The views of a scene show one set of named points, each view turned or mirrored, and shifted as a whole, with a little noise and some points left out.
(in the rows, 128 means zero)

Scene 1
View 1
K_322: [147 121 160 120 128 174 117 159 116 189  90 146 132  77 111 118 168 126
 144 150 112 135 124 148 126  84  83  73 128  84  55 122 155 140 116 162
 110 175 101 124 138 116 129]
K_104: [150 105 183 124  97 137 135 190 123 164  41 127 110   1  89 122 193 120
  96 174 129 133 104 160  81 100  78  96 110  70  38 151 141  98 128 174
 131 192  85 116 123 128 114]
K_262: [ 56 188 153 197 151 223 101 106  76 254 180 166 140 202 156  83 120 137
 229 119 188 113  92  90 209 158 135 101 184 155 114 107 146 145 158  95
 109 124 177 124 167  47  81]
K_909: [156 101 178 121 101 136 134 186 120 173  44 134 103  13  82 129 191 125
  98 173 128 134 109 158  85  95  76  95 122  83  43 150 132 102 115 162
 144 190  76 112 129 128 114]
K_914: [ 83 130  99 156 142 183 138 118  69 248 151 173 129 198  73 141 147 136
 185 115 177 109  99 110 175 141 121 122 185 171 114 126 102 158  86  46
 191  94 102  90 155 104  83]
K_581: [138 111 138 115 134 187 121 148 108 195  96 155 148 101 101 125 167 123
 151 139 110 128 129 147 136  84  86  78 116  84  62 123 163 153 102 154
 112 160  94 121 139 122 134]
K_435: [ 41 143  97 183 143 205 141 102  59 252 165 165 145 212  78 127 149 136
 202 101 190 102  86 104 186 164 132 138 173 173 124 134 127 152 111  54
 176  87 132 100 152  91  73]
K_498: [114 105 133 126 118 186 134 145 100 186  84 135 155  83  81 123 185 121
 138 135 118 114 117 156 122 106  92 104  98  77  62 149 174 131 112 157
 128 154 101 129 121 128 123]
K_557: [121 146 190 167 112 147 120 163 102 210  98 147  90  73 115 107 158 137
 146 165 179 129  88 119 131 138 105 102 173 134  77 129 104 100 148 117
 149 166 116 104 154  87  80]
K_708: [111 146 184 168 113 157 122 159  99 207  99 144 101  76 115 105 162 134
 146 158 174 123  87 127 130 139 108 105 158 127  77 135 118 102 147 120
 145 163 121 111 147  90  86]
K_195: [112 162 172 164 134 174 109 147  96 230 132 160 108 129 134 107 142 135
 179 145 169 131 101 112 162 133 110  91 185 141  90 108 113 130 140 106
 132 157 130 108 164  74  89]
K_142: [ 80  83  75 121 128 207 155 118  81 194  92 141 190 143  42 141 187 118
 150 108 112 106 120 161 135 106  98 121  76  79  79 161 196 160  80 133
 147 112  92 129 111 148 134]
View 2
K_142: [ 72  37  97  95 117 142 102 130 140 142 151 186 111 179 147 183 104 133
 106  49 114  86 159 136 151 157 205  54 144 120 133 158 166 109 119 168
 180 125  48 102  90 147 127]
K_557: [177  89 135 143 112 160  57 142 141 149 139 140 185 103 133 111 100 136
 143 170 159 151 120 119  99 143 126  87 152 104 142 122 111 111  96  93
 102 176 148 120 160 115 117]
K_909: [152   9 151 108 103 159  92 182 146 103 114 148 192 164 134 192  97 135
 135 163 167 198 111 126  82 168 198  52 124  92 170 130 160 127 133 104
 106 185 115  74 175 176 124]
K_708: [171  89 132 138 109 158  69 138 139 149 141 136 168 103 135 116 105 131
 136 154 153 153 121 123 107 141 141  87 153 108 134 119 114 111  98  98
 112 168 135 114 160 116 119]
K_195: [178  83 125 156 105 153  29 115 129 152 164 130 167  98 144  93 101 142
 147 157 149 105 148 122 129 154 105  92 176 117 119 122 110 107  88 113
 134 152 137 132 134  95  99]
K_914: [103 100  69 157 127 127  20 110 136 181 174 209 151 142 133  96  74 148
 143 102 121  23 167 121 134 152  82  84 191 123 130 186  99  92 103 152
 155 148 106 196  70  50 143]
K_262: [178 138 105 169 106 161  21  59 121 187 193 111 116  52 155  41 113 137
 131 108 121  51 167 127 183 132  80 123 198 140  75 108  88  92  49 128
 162 111 124 142 106  60  83]
K_322: [156   5 142 118  94 154  60 146 128 107 146 121 165 146 153 170 101 140
 131 141 153 140 147 132 129 174 176  62 144 113 138 114 170 124 112 123
 148 148 101  77 141 160  85]
K_498: [121  27 127 102 107 155  95 142 137 125 137 147 142 155 143 176 109 135
 115 100 139 138 144 132 131 161 198  65 137 114 135 127 164 117 115 133
 150 143  79  79 132 161 113]
K_104: [153  11 156 101 103 165 107 184 148 105 113 136 184 155 137 193 107 131
 126 158 168 212 110 129  84 161 212  54 119  94 166 122 162 126 128  98
 107 181 116  61 184 186 118]
View 3
K_914: [131 113 138 128 155 123 146 108  99  90 156 102 166 111 160 102 138 146
 113 102 180 211 125  57 171 134 148  68 131 188 116 149 190 187 128 176
  69 134 201 174 143 183 180]
K_498: [182  99 136  94  49 128 148 122 141  79 150 130 117 114 162 109 108 181
 112 160 133 135 133 184 202 110 135 130 115 128 173 157  99 103  82 137
 179  93 153 156  82 168 126]
K_142: [153 105 159 122  82 146 152 103 150  28 155 124 112 112 170 106 103 173
 120 199 179 160 144 207 216 107 123 118 136 158 159 164 128 147  68 184
 142 103 169 155  94 209 146]
K_104: [195  51 100  56  42 152 139 158 102 120 132 157 134 141 168 132  93 179
  93 146 107 118 164 117 229 105 153 150  92 114 203 174  46  51  66  82
 220  92 136 165  68 143  97]
K_581: [187 104 143  93  38 100 161 131 135  83 139 117 129 103 166  96 103 172
 112 126 122 138 133 165 186 122 137 122 109 130 162 151 104 115 105 112
 162  92 166 159  85 167 128]
K_435: [126 142 124 140 181 131 130  91 126 105 175 104 154 104 139 104 162 152
 123 120 186 212  98  68 159 136 148  62 146 201 101 133 206 179 119 218
  81 131 188 172 149 170 190]
K_557: [172  87  82  79 110 132 126 142  96 166 147 134 160 126 143 123 138 165
 102  92 118 160 119  37 180 128 165 100 107 143 152 145 111  89 109 116
 166 110 151 175 109 120 135]
K_262: [156 184 102 128 142  83 123  98 162 172 180  89 147  75 107  93 188 167
 129  71 137 185  43  86 106 149 157  52 133 178  83  99 199 147 149 194
 114 115 164 175 141 116 183]
K_708: [174  96  84  81 109 133 126 136 105 159 150 134 151 125 142 123 140 168
 107 106 122 155 117  61 182 124 160 104 110 147 153 146 113  88 105 129
 172 110 151 172 108 129 137]
K_322: [192 101 125  83  39 102 152 139 136 115 142 120 130 107 155 102 111 177
 108 114 109 131 122 148 180 122 143 122 100 122 164 145  93  90 106  97
 176  91 152 159  82 143 119]
View 4
K_914: [166 141  98  72  35 159 147 145  69  98 103 148 145 155 144 111  93 107
 158 203 102  81 128  56 117  99 196 153 157 179 168 112 153 168 118 208
 132  95 156  46 120 113 169]
K_581: [129 131 112 143 133 186 187 153 119 155 167 134  85 154 152 156 136 121
 119 142 113 148 198 128 114  83 163 153 138 108 150 104 101 138 121 145
  95 150 136 119 173 158 119]
K_322: [125 132 118 157 148 182 187 147 130 165 161 127  83 159 151 161 153 134
 125 136 111 156 192 113 106  77 160 157 123 105 151 120 109 138 122 135
 101 164 137 132 185 157 115]
K_498: [107 131 125 124 144 188 186 136 137 136 183 129  74 178 141 164 149 141
 122 129 107 157 186 129 133  84 150 164 147 112 144  84 108 159 123 146
 114 167 123 115 146 137 129]
K_195: [146 156 119 153  91 131 152 150 127 167  86 133 128 138 135 126 159 121
 160 177  94 124 121  57 100  91 176 152 112 150 172 141 137 133 127 155
 113 156 139 112 194 142 151]
K_557: [126 146 125 145 115 135 163 118 144 164 106 113 114 172 134 141 174 155
 165 164  91 121 118  35  99  77 158 161 100 146 173 151 159 155 127 140
 137 183 137 114 183 120 151]
K_104: [ 92 117 123 153 195 186 204 101 161 172 183  95  59 206 151 186 190 187
 128 107 109 157 195  88 103  58 122 169  98  92 145 133 133 167 128  99
 132 209 137 145 174 128 115]
K_909: [103 113 115 145 186 191 200 100 149 170 179  95  65 206 158 184 178 185
 127 112 114 148 202  80  93  55 127 164  99  95 151 143 138 169 126 102
 131 195 147 139 170 125 113]
K_435: [155 163 116  69  23 138 133 149  88  85  95 163 150 142 115  98 100  97
 168 213  88  92  92  67 141 114 198 161 173 192 170  79 142 167 124 225
 130 109 128  40 112 113 191]

Which points are out of place in each view (at most two, in the order of its rows)? Write - if all are in place.
view 1: -
view 2: K_914
view 3: K_498, K_322
view 4: K_195

Scene 2
View 1
K_860: [133 107  65 111 108 115 145 143 165  86  86 119 115 123 101 135 112 137
 138 130 128  72 107 171  67 179 123  97 117 130  95 137 142 100 158 129
 215 148 173 136 165 164 132]
K_884: [139 103  71 114 144 126 116 139 144 105  97 119 131 155  90 123 145 155
 131 148 104  77 121 165  92 144 135 131 115 130  79 123 131 105 158 130
 184 119 146 125 124 148 150]
K_863: [156  97  71 147 108 117 118 139 136 101 115 100  98  83  76 101 169 117
 138 135 145  74 141 164 109 178 126 105 142 150 125 155 132 107 121 132
 159 135 135 142 150 126 135]
K_255: [144 107  81 110 159 140 100 129 137 126 105 116 131 172  83 107 171 163
 132 154 109  96 146 167 124 139 154 167 115 124  76 112 109 117 151 132
 152 101 123 117  93 151 175]
K_305: [140 103  63 134 168 136 101 137 128 104  97 123 134 168  83 135 153 168
 132 167  85  87 117 167  83 123 128 150 115 137  78 117 118 103 164 125
 187 120 142 119 121 136 159]
K_240: [158  97  97  94 139 124 108 135 143 123 117 110 149 149  92  82 176 146
 118 134 106  38 140 145 142 149 160 125 119 121  62 132 153 109 128 139
 137  80 121 126  84 143 136]
K_958: [164  97  86 136 120 121 105 134 131 116 124  97 110 100  72  84 192 125
 133 136 140  70 158 158 138 168 143 122 141 144 111 150 129 112 113 137
 130 110 115 137 118 124 144]
K_283: [158  95  73 146 131 119 106 140 129 101 116 106 116 107  78 106 171 132
 131 146 119  62 131 155 108 153 127 111 136 148 105 149 140 102 128 131
 161 123 133 137 134 120 132]
K_678: [138 120  93  83 103 129 135 127 171 129 102 105 102 135  86  86 162 132
 147 120 171 109 175 181 144 203 167 147 120 111 102 123 103 130 139 141
 142 111 128 128 114 181 175]
K_701: [151 107 100  88 153 135 101 128 143 135 112 111 144 171  87  82 182 157
 126 141 114  76 160 158 151 148 170 159 114 115  65 115 123 121 139 141
 129  77 113 119  74 155 167]
K_876: [153  97  66 152 175 138  83 135 112 113 112 116 133 157  72 120 183 163
 130 172  84  84 131 159 105 111 131 158 127 145  84 123 116 104 148 125
 157 107 122 120 107 114 162]
K_776: [151 102  92  94 158 133 101 131 139 122 110 116 154 177  91  96 172 162
 122 148  92  59 137 154 130 133 159 149 111 119  55 115 137 111 147 136
 149  81 123 117  82 149 153]
K_600: [161 106  80 152 108 123 108 131 132 118 127  91  80  78  61  83 196 113
 146 136 169 104 178 170 140 189 139 134 149 149 141 154 103 119 111 134
 125 128 115 141 136 124 159]
K_226: [143 101  90  78 151 127 116 137 152 113  98 124 165 184 108 108 145 166
 116 141  85  39 115 150 113 136 156 126 103 111  41 116 158 104 157 135
 173  85 142 120  91 162 137]
K_167: [164 103  92 123  88 114 123 133 147 117 125  93  96  76  77  71 184 105
 138 116 171  70 168 161 146 201 149 104 143 139 123 159 133 117 105 140
 127 116 121 145 130 139 137]
K_569: [164  98  89 129 106 117 115 134 138 115 126  96 108  90  78  78 186 116
 133 127 150  62 158 155 140 182 145 109 142 141 113 154 137 113 109 140
 131 110 120 142 123 131 136]
K_905: [141 103  72 112 124 118 130 141 153  93  95 118 126 133  95 125 132 143
 132 136 114  61 112 164  83 163 128 106 116 131  85 134 145 100 152 131
 196 130 159 133 144 152 132]
K_926: [144 107  93  78 118 123 130 134 163 116 102 113 135 146 100  93 149 141
 129 123 131  62 139 161 128 174 161 121 113 112  74 126 142 113 142 140
 161 100 138 128 107 171 144]
View 2
K_958: [164 173 135 116 111 144 117 157 171 103 137 145 112 101 141 135 142 151
 146 117 122 133 136 123  79 133 108  67 101 179  75 140 129 141 119  98
  99 157 109 153 112 162  97]
K_569: [166 172 126 120 111 146 120 163 164  97 124 135 108 104 147 126 135 147
 159 119 110 129 136 118  78 132 107  59  93 189  66 138 123 143 121  99
 101 157 108 149 113 173  98]
K_283: [143 163 138 139 117 133 124 157 165 105 139 129 110 121 129 131 152 176
 125 107 120 118 129 125  82 147 100  92 100 189  84 137 129 147 118 125
 120 162 113 148  98 131 109]
K_863: [145 165 139 126 127 137 108 172 167  96 136 120 103 112 142 132 136 168
 133 119  95 114 135 116  66 145  94  80  94 201  78 138 117 152 116 134
 104 158  98 147 102 158 122]
K_860: [107 141 135 164 154 132 143 179 136 126 132  74  95 154 137 107 137 175
 134 111  82 121 121  72  87 158 113 144 116 196  93 144 110 175  82 172
 117 153 118 132  95 125 145]
K_876: [145 164 156 128 110 128 134 132 178 131 173 164 127 116 111 146 179 183
  99  95 164 142 127 134  97 144 117 123 136 143 117 145 152 146 107 120
 112 162 129 156 103  91  96]
K_926: [141 155 120 148 128 148 162 156 136 136 123 109 107 136 144 104 139 135
 174 108 115 155 120  74 108 135 143 116 126 162  86 145 124 158  89 111
 109 148 136 138 115 149 107]
K_240: [162 163 117 146  97 141 166 134 145 130 123 141 122 128 132 112 160 142
 168  94 154 150 124 110 117 131 141  92 114 156  80 138 140 140 113  80
 131 157 146 141 113 131  77]
K_884: [127 152 142 148 130 132 150 149 152 139 151 119 114 138 126 122 159 169
 125 100 129 140 121  95 101 146 127 138 133 160 107 146 133 159  91 138
 116 156 133 144 102 109 115]
K_305: [124 155 153 145 128 127 146 141 164 143 169 136 118 134 114 135 175 185
 102  95 146 144 123 108 101 150 123 151 145 148 122 147 145 158  92 144
 114 158 134 150 101  85 114]
K_678: [152 167 135 107 140 163 139 167 153 133 145 123 106 105 162 117 122 107
 175 127 101 177 129  62  91 124 142 103 140 145  92 157 125 157  80 104
  63 140 113 151 132 187 114]
K_255: [147 166 147 122 119 144 152 136 165 148 167 153 125 115 128 131 164 146
 133 103 155 169 124  99 108 133 141 128 153 125 113 152 149 147  90 104
  93 154 137 156 119 118  93]
K_226: [138 151 118 165 109 136 189 129 132 153 128 122 120 150 124 101 168 149
 163  85 158 159 114  90 134 137 156 133 136 142  96 144 141 151  94 101
 140 153 164 135 107 101  88]
K_905: [119 148 133 161 137 131 149 163 143 128 133  96 104 146 131 114 148 174
 134 102 106 126 120  90  96 152 119 132 117 184  93 141 120 164  93 150
 124 156 127 135  96 118 127]
K_167: [167 174 124 114 119 154 114 173 162  93 121 127 102  99 159 124 120 136
 168 128  93 131 138 106  71 131 105  50  88 196  58 138 116 143 119  99
  93 152  97 147 115 198 105]
K_701: [163 170 131 121 107 149 164 126 156 149 151 159 127 113 133 123 162 124
 161  99 166 181 125  96 121 122 155 109 149 117 103 150 150 140  95  74
  98 150 147 153 127 133  76]
View 3
K_255: [152 127 116 144  74 105 119 159 116 171 108 141 119 165  70 133 109 129
 133 140 105 170 166 119 136 164 125 124 130 118 108  92 164 130 179 106
 135 109 139 120 176 165 147]
K_926: [163 106  94 166  90 127 143 144  99 152 100  97 151 150  91 133 108 148
  75 151 105 170 143 123 140 165 118 104 149 104 118 113 162  99 157  95
 146 119 105 107 178 144 139]
K_905: [145  76 109 142 103 139 129 115 102 146  94  95 160 153 102 125  70 117
  80 124 127 172 113 146 144 132 127 128 170 121 107 123 180  96 171  90
 121 116 125  97 174 134 146]
K_863: [119  84 124 146  89 162 106 124 110 140 127 116 138 140 137 128  74 102
  89  93 114 163 138 143 138 149 140 104 156 169 107 152 152  84 139 120
 129 109  78 105 142 124 148]
K_958: [118 109 125 166  82 150 100 145 116 151 136 140 133 140 121 131 100 118
 106 108 101 167 159 124 142 167 140  91 138 158 107 136 139  87 127 114
 145 106  77 120 144 134 139]
K_600: [117 105 125 146  63 157 109 152 114 148 142 136 106 137 142 133  95 104
 102  84  96 153 176 128 127 178 138  94 129 190 117 158 131  97 132 147
 141 103  53 109 126 133 154]
K_701: [157 143 106 169  75 104 121 173 113 175 114 144 127 162  65 134 131 151
 125 161  92 172 176 103 143 180 124 104 120 103 113  87 155 124 160  99
 152 109 124 129 180 167 134]
K_678: [172 115  84 145  63 126 162 166  94 150 107  98 111 145 107 138 116 144
  73 132  88 151 183 121 121 190 112 104 126 134 137 134 149 116 165 137
 146 117  74  95 156 151 156]
K_569: [123 105 116 171  85 158 108 143 112 144 136 125 139 136 130 132 100 123
  88 113  99 166 154 125 142 168 138  83 141 158 113 144 139  78 120 113
 149 109  64 118 144 128 140]
K_776: [151 129 113 171  92 108 112 153 115 170 109 139 145 163  62 132 115 146
 124 161 106 180 150 112 149 160 129 111 138  95 102  84 164 114 159  80
 147 111 144 130 188 161 129]
K_860: [152  58 102 128 105 150 144 101  94 137  87  71 166 151 119 125  54 111
  58 115 133 165 101 159 138 125 122 133 180 128 112 140 186  93 179  96
 114 123 115  83 171 125 154]
K_240: [141 125 110 188  98 127 110 151 112 162 119 133 156 152  80 131 116 148
 106 159 102 180 144 112 155 164 133  90 141 102 104 100 151  90 133  77
 155 111 114 131 180 147 123]
K_226: [161 111 103 174 108 113 125 137 108 164  93 115 168 165  58 130 104 151
 102 173 117 184 124 121 156 146 124 117 155  73 102  82 178 105 166  62
 141 117 154 119 203 154 128]
K_876: [122 116 143 142  85 117  81 142 131 173 120 166 127 167  77 127  86 104
 159 119 120 176 148 127 145 140 145 132 140 136  90  90 168 122 170  98
 123 102 154 129 170 160 138]
View 4
K_701: [187 124  98 125 100 120 122 123  88 146 196 129  90 139  86  74 131 132
 137 161 130 163 146 134 141  91  97 147 157 157 150  44 147 124 196 141
 100 151 168  78 140  69 142]
K_884: [167 138  89 111  90 101 123 114 109 168 153 142  89 137  91 119 139  88
 125 140 129 180  94 105 127 123 147 115 152 143 154  82 146 137 156 142
 101 117 176  99 157 115 113]
K_776: [180 136 101 124  87 121 114 116  84 164 190 133  80 142 100  87 131 109
 127 158 136 168 119 122 128 102 118 142 163 158 150  54 156 133 201 144
  91 148 170  83 144  95 140]
K_678: [167 106  54 139 124  91 156 135 119 115 156 139 137 130  66  74 142 138
 138 120 109 167 154 137 145 108  90 126 142 119 161  73 120 119 163 135
 141  99 183 101 155  54 106]
K_226: [166 130  91 124  76 111 115 113  68 175 193 142  72 160 113  92 128  87
 111 153 128 168  87 110 107 109 129 137 177 137 144  62 155 143 214 138
  84 129 183  87 147 115 123]
K_283: [161 173  85 141  96 119 115 121 124 153 132 141 130 114  89 107 155  93
 122 119 146 177 108 106 132 139 147 119 138 166 181  96 167 131 154 172
 132 117 156 121 155 117 141]
K_860: [141 132  55 123  94  78 140 117 120 163 123 154 113 140  89 128 149  68
 107 108 117 185  70  93 112 146 159  98 154 109 163 114 137 143 143 139
 123  72 190 121 168 133  82]
K_926: [157 124  65 142  97 102 137 125  94 145 169 143 117 147  96  80 140 106
 114 127 122 169 112 120 118 117 111 132 163 124 158  76 142 133 194 142
 119 104 184 101 151  92 115]
K_240: [166 151  88 151  90 129 116 123  82 151 182 137 110 140 105  70 139 109
 116 138 139 163 119 121 119 111 113 148 164 160 165  65 167 132 216 160
 111 133 165 100 144  97 149]
K_958: [165 170  80 156 112 127 122 130 125 132 139 136 150 108  80  82 156 117
 129 114 145 171 137 123 140 128 122 131 133 171 187  85 165 121 163 176
 147 122 151 122 152  91 153]
K_600: [169 164  71 151 130 117 135 136 153 113 115 133 169  91  59  87 163 135
 144 102 141 173 161 130 158 131 114 120 116 165 192  94 152 114 127 176
 166 114 148 127 159  70 147]
K_167: [150 162  52 178 123 119 141 141 134 107 126 138 185 107  74  65 164 126
 124  88 136 164 148 130 138 135 105 129 132 151 196  97 156 117 165 176
 173  95 159 134 155  75 142]
K_863: [152 171  68 150 110 111 129 129 139 136 113 143 155 108  79 103 161  98
 123  98 142 176 115 110 135 144 143 114 130 154 188 107 160 127 139 174
 152  98 158 132 162 108 134]
K_905: [151 143  70 126  90  95 130 117 110 165 138 148 107 139  94 117 147  75
 111 120 126 180  79  98 115 138 153 109 154 128 163 101 147 139 158 146
 116  94 183 114 161 127 104]
K_305: [182 142 110  90  87 104 113 107 115 180 152 139  68 130  86 137 137  89
 136 158 134 184  96 102 136 122 160 109 145 157 148  79 148 138 140 143
  88 139 167  90 157 118 120]

Which points are out of place in each view (at most two, in the order of its rows)? Write - if all are in place.
view 1: K_701
view 2: K_926, K_226
view 3: K_860
view 4: K_167
